Each row is a point on a landscape with many valleys, with its height.
From any point a ball rolls to the lowest of the 2 points nearest to it. It stops when none of these is lower. Distance is the straight distance between rows; heights are no part of it.
doza: [ -5 -11 -24  15   7 -15   3  -7  10  18 -23  -2   5 -20 -12   9   1   0
   1  -2   1  -4 -12]  (h 1.29)
furu: [ -5  -2 -13  -1   3   4   6  13  14   3   7  10   5   1  -7  15   9  -4
   6 -21  -2  10  -9]  (h 2.63)
Domon: [ 11   1 -15  12 -12   4  -5  -1  -8  -3  -3  -2 -10  15   2   8   8  -8
  16  -3   5  -4  -3]  (h 3.70)
rodis: [  2  13   6   5   7  -4  -6  17   6  -9  -9  16 -20   5  -2  -4   9  -2
   1  10   0 -12  15]  (h 4.29)
nog: [  5   6  23   7  -6   4   3   8   1  -4  -1 -13   8  16   1 -12   8  -5
 -17   2 -10   3   6]  (h 5.61)
gere: [  9  -6   3 -14  12 -12  -3  -7 -11  -5   2  -8  17  -2   7  -9   4  -6
  -7  15 -21  10   5]  (h 5.84)
Banu: [ 15  -1   3  -7   8 -10   4  -7  -6  -1   3  -7  -9 -20  -3  -3  15 -13
  -4  11   5  -1   9]  (h 5.68)
dodim: [ -4  10   1  13 -14   6  -6   9  -9   1   6  -7  12   1   2   7  -7 -25
  11   6 -28  12 -10]  (h 3.27)
Satu: [ 11  -6  19   1   2   0  -2   6  10 -10   2   2  13  18  10  -6  -6   1
   1   0  -3  14   6]  (h 6.05)
Dodin: [-15  13  10  10  12   2  15  -5 -11   5  16   2  -9  -3   2  -8 -16 -12
  15  -7  10   6  20]  (h 5.92)
pimar: [ 11   1  -5  -7  21  -9  -2  -4 -19   1   2  -1   4  -5   1  13  18 -10
  -3  19  -9   3   6]  (h 6.03)
pof: [ -5  15 -18   7  -8   0  -8   5  -2   7   1  -6  23  20   3   9   9   2
   0   1 -14  -7  -9]  (h 3.02)
tuzi: [ 24  -1  10   5  -3  11  -3  17 -11 -18 -15   6  -1 -15  -3   4   1 -14
  -1 -16 -14   2  -8]  (h 7.56)
Mer: [-11  10  13 -16   1   7  -9   4  11   3  13  -3  -2  -2 -15 -20  -6   4
  -3  -7  -7   6  -7]  (h 4.58)
ral: [  1  16  16   4   0  11  15   2  -6 -10   7 -22   2   6  -4  -1  15 -10
 -10   9 -15  -6   4]  (h 4.86)
fasu: [ 18  -9 -11  -6  -5  -1  -4   1  17   4  -6   1 -15  -9   3  -1  -1  14
   0   8  11   5  -5]  (h 3.43)
Sevu: [ 23   5   4  15  -3   2  -1   6   0   5  -2  -2 -16   8   6  14  17 -18
  13  -3   7   2  -9]  (h 4.10)
Gud: [ 11  13  16   5  -3  -3  -2  -5   8   8   2   0  14  -7   7   3  -9  -4
 -18   3  19  -9  -1]  (h 1.44)
bovi: [  8   4   1  12 -12  -1 -10 -10 -15   6   3   8  -3  14   2  -6 -24 -16
  -3  -6  -4   0   0]  (h 4.44)
dibef: [ -4   8  -3 -14   5   3   0   5 -15   1  -6 -10   7 -12   1  -1  -9   0
  -6   0   2  -7   0]  (h 4.65)
Gan: [  0  -1  -2  -8  -5  -1   1 -17   1   5   9 -12   2  18  15   7  -1  -2
   1  13  16  -3   7]  (h 1.96)
kerut: [ -6 -20  14  -2  -1   4  14  -2  16   2  12  -2  -7   5  17  -6 -15  18
 -12  -2   5  -5   9]  (h 2.28)
Mos: [-18   1  11  -9  -2   2  -3  -5  19  -4  15   9  -5  -2 -16 -13  -1   8
 -13 -19   7  -3  -7]  (h 4.18)
Kazof: [ -7   3 -16 -13  -5  -1   1  -4   2   8 -16   0   8 -13  -4  -6  -3   2
  -1  -7  19  -2  -5]  (h 4.96)
sig: [-21 -16   1   4  -2  -7   6  -5  -1  10  -2   6 -11   8   4  -7 -11   2
  11 -13   9   5   1]  (h 1.82)
bir: [-12   4  -6   4  22  -5  17   3 -12  17  -2  13  -4  10  -7  19  -2  13
   3  -2  -1  -3  12]  (h 6.32)
vil: [ 16  -1   2   6  -3  11  -3  30 -10  -5 -18  -3 -11 -11   2  -5  -3   6
  16  -5 -17  -1  -7]  (h 7.90)
fena: [  6   5  11  11   7   0   6  -3  19  14   7   2   4 -17  -3  -1  -2  11
  -5  -6  17   6   2]  (h 1.90)
fipu: [ -9 -13   0   2  -3 -11  -1 -18   2  -1  -4 -12  11   7   7  -1   2  13
   1  11  17   2   2]  (h 1.53)
lizig: [ -1   3  16  -3  -6  12  -8   2  23  -6   2   9 -12  10   0  -4   5   1
  -3 -11  12 -10 -16]  (h 3.92)
por: [ 12   7   0  -4 -15   6 -14   5  -4 -24  -4   9   1   3  -5  -1   0  13
 -20  13  -3  -6   5]  (h 0.92)
Legu: [ -9  -1 -10   1  -1   0 -14   4 -19 -11 -13   3  11  -2  10   7  -3   0
   1   6   6  -8   0]  (h 4.16)
nuvar: [ 10   3  -5   4  10 -20  12  -3   3   9  -7   5  -3 -16 -12  -5   7 -12
 -13   3   3  -5   7]  (h 5.38)
buf: [-13 -14  -4 -12   1   0  14 -13   6  11   5   2  -1 -20  -5 -17 -11  35
  -7  -5   4  -2  10]  (h 1.69)
sasu: [-15 -11  11   5   8  -5  16  -5   6   3  -5  11  -5   9   4  -8 -11  11
  -2  -7  15  -7  19]  (h 2.11)
vav: [ -4   2   7  -3  -2   9 -11 -23  -1 -20  15  -3   2  20   2  -3   1  -8
  -6   4   5   6   8]  (h 3.26)
vasu: [-13   4 -15  -2  -1 -10   6 -10  10   7  -7   2 -12  -3  -7  -9   7 -11
   1   1  12 -12   6]  (h 5.13)
Fup: [-12 -11   9   6  15 -15   5 -18  -5   9  -6 -11   7 -19  -8  -7  -7  35
  -2  -1   7  -3  14]  (h 1.92)
bobek: [ -3  15  -5   8  -3  17 -14  -1 -23  -6  -2 -10  22   6   0  13   3 -16
  19   3 -20   4 -12]  (h 1.48)
veb: [-23 -19  -9  17   6 -17   8 -10   7  14 -10  -8  10 -15  -9   7  14   4
   0   0   5  -9 -14]  (h 1.49)
silur: [-16   0  20   4  25  -7   9  20   3  17   1   7  -9  -1   1  -7  -4   7
   9  -5  -3  -3   3]  (h 5.08)
verit: [  6  11 -25  -8  -8   9 -11  -1 -14 -10   1   2  -4   4   0  15  15  -6
  23   9  -8   3  -8]  (h 2.99)
viga: [ 12  -7  16   6  -8  16 -12   4   5 -17  -2  -7   5   6  15   8 -15 -12
   8  -8  -1  19  -7]  (h 6.41)
vev: [ 21  -7  -8 -16   5  -3   3 -17  15   3  -1   9 -20  -4  -2 -12   2   3
 -13   7  16  -1  10]  (h 3.09)
lig: [-13   7  -7   3 -11   6  -2   5 -12   3  -2 -11  15  16  -5  -2   4  -1
  -3 -19  -9  -1  -8]  (h 3.36)
Fipur: [  8  -9   0 -22  -2   9   0 -19  10  -7   6   6   0   0   0  -6   0  21
 -19   8  11  -5   6]  (h 2.81)
lene: [ -3   8  -4  15  -8   7 -11   6 -26   9   9 -10  13  10   4  18  12   8
  14  11 -14  -4 -12]  (h 2.54)
gopa: [ 10  -2  -8  12  -8  -4  -9 -10  -8   9 -19  14  -3  17   8   8 -10  -4
   3  -9   9  -6   0]  (h 4.02)
zev: [-21 -21  -1   5   7  -8   5 -16   4   0  -4 -10   2 -11  -7   8   5  26
   2   5   9  -5   2]  (h 1.72)
Mepi: [ 23   2  12  -1   3  13   0  10  -4 -11   3  -2  -8  -4   5   0 -16 -19
   4  -1  -9  10  -3]  (h 7.02)
sen: [-18   7 -12  -1   2  -3  -8  -1 -10 -12 -11   3   4  -3  -4  16  20  -3
  14  -4  14 -14  -7]  (h 3.80)
vok: [  7   4  -5  -6   2  -6 -18   8   2 -18  -1   8  -7   9   0   4  13   2
 -13  16  -6 -17   7]  (h 3.24)
liras: [ 25  17  11  -6 -13   6 -14   0   9 -13   0   1  14   3  10  -4  -2   3
 -21  11  12 -10  -3]  (h 0.21)
kes: [  8 -18  -9  -6  -2  -9   0  -9 -15   7   6   0   8  -4   3  -8 -13  -6
  -9   0 -21  10  -3]  (h 5.52)
fisa: [  4  -2  -4  -6 -11   1 -11  -3  18   3   8  -3 -17  -1   2   5   1   8
  -2   2  11 -14 -11]  (h 3.71)
Besek: [ -6  -3  15  -5  15  -6   5  19  13  -5  -5   6 -19  -1   6  -9   9   0
  17   7   9  -5   9]  (h 4.83)
pidip: [ -8 -16  -9 -12   1  -5  16  -1   9  24   6   9 -10  -8  -8  -9 -13  11
   0 -14  10   8  -1]  (h 1.45)
Gidul: [ -5   9  11  14   0   4   4  10 -21  11  10  -3   1 -11   9   5  -6 -20
  11  12 -12  16  -2]  (h 4.74)
sino: [  7 -11  -3  -2 -18   4  -4 -16  -3   1   7   4  -4   4  -6 -13 -17 -12
  -6 -12  -9  21  -4]  (h 5.06)
zovif: [ -5  16   1 -12 -17   5 -10   3  10  -1  -3  -8  13   2   1 -23 -10   5
   3  -1 -11   7 -15]  (h 5.19)
zipeb: [-11   5   0 -12  -6  -7  -9   7  -2   0  -8  -8   1   1   4 -26  -7  22
  10   8  -5   9  -4]  (h 5.65)
kib: [-11  15   3   2  -6  15  -1   9  -8 -15   3  -8   5   9 -12   7  22 -11
   0  -5 -11 -11  -9]  (h 3.91)
gurim: [  1 -11 -20  -6 -11  -5   9  13  17 -12  -6  10  10   5   6  10  -4   0
  -1  -8  -2  11   4]  (h 3.16)
tosup: [  6  -5   6  13   6   0  15  15  19  16   2   0  -4  -9  -1  12   5   3
   4 -15   6  10   1]  (h 2.20)
favi: [  0  -5   5  -9   6  10   7 -17   7  -9  19   2 -15  -8  14  -7  -7  18
 -19  10   6 -13  18]  (h 2.53)
Lano: [ -9  11  22   5   9   6  10   8  -8  12   5  -3   0   1   6  -1  -7 -10
  15  -5  -1   8   0]  (h 5.42)
rela: [ -9  11 -16   0   3   4  -4   4  -4   1   2   3   1  -9  -3  25  22  -7
  19  10   3  -5 -13]  (h 3.59)
dekun: [ 12  11  10  -3  10  15  -1  12 -14 -18  -8  -2   6  -5   6  10   4 -18
  18  11  -6  14   7]  (h 7.73)
Sanu: [ 11  -4   0 -13 -13   5  -9 -12   2 -28  13   2  -6   3 -15  -5   2  -4
 -11   9  -3  10  11]  (h 4.12)
nunag: [ 11  -3 -16  16  -7 -15   4  12  17  17 -18   4  10  -7 -10   6  -4   6
  -5  -7  -1   1 -12]  (h 1.57)
fizu: [-14  -9 -17  -5  19  -8  17  -1  -8   1   6   6  -6   3 -12   8   1   4
  -3  -8 -15  -7   9]  (h 6.12)
Sib: [ -1 -21 -13  -4   5 -12   7   1  -7   7   9   7 -10   6  -2  -2  -4 -12
 -10 -12 -19  -1  -2]  (h 5.82)

For each start below, name the point where the ball stops.
Mer => pidip
Banu => verit
vil => bobek
Fipur => pidip
tuzi => bobek
bir => liras

Call two points neighbours if one is among the 2 nearest of the other. Go from one point of each pair to the other, from neighbour to neighbour, staying as low as possible. Name the highest point that can't be avoided.
doza, bobek => Lano
pidip, doza => Fup
liras, doza => tosup
doza, fipu => zev
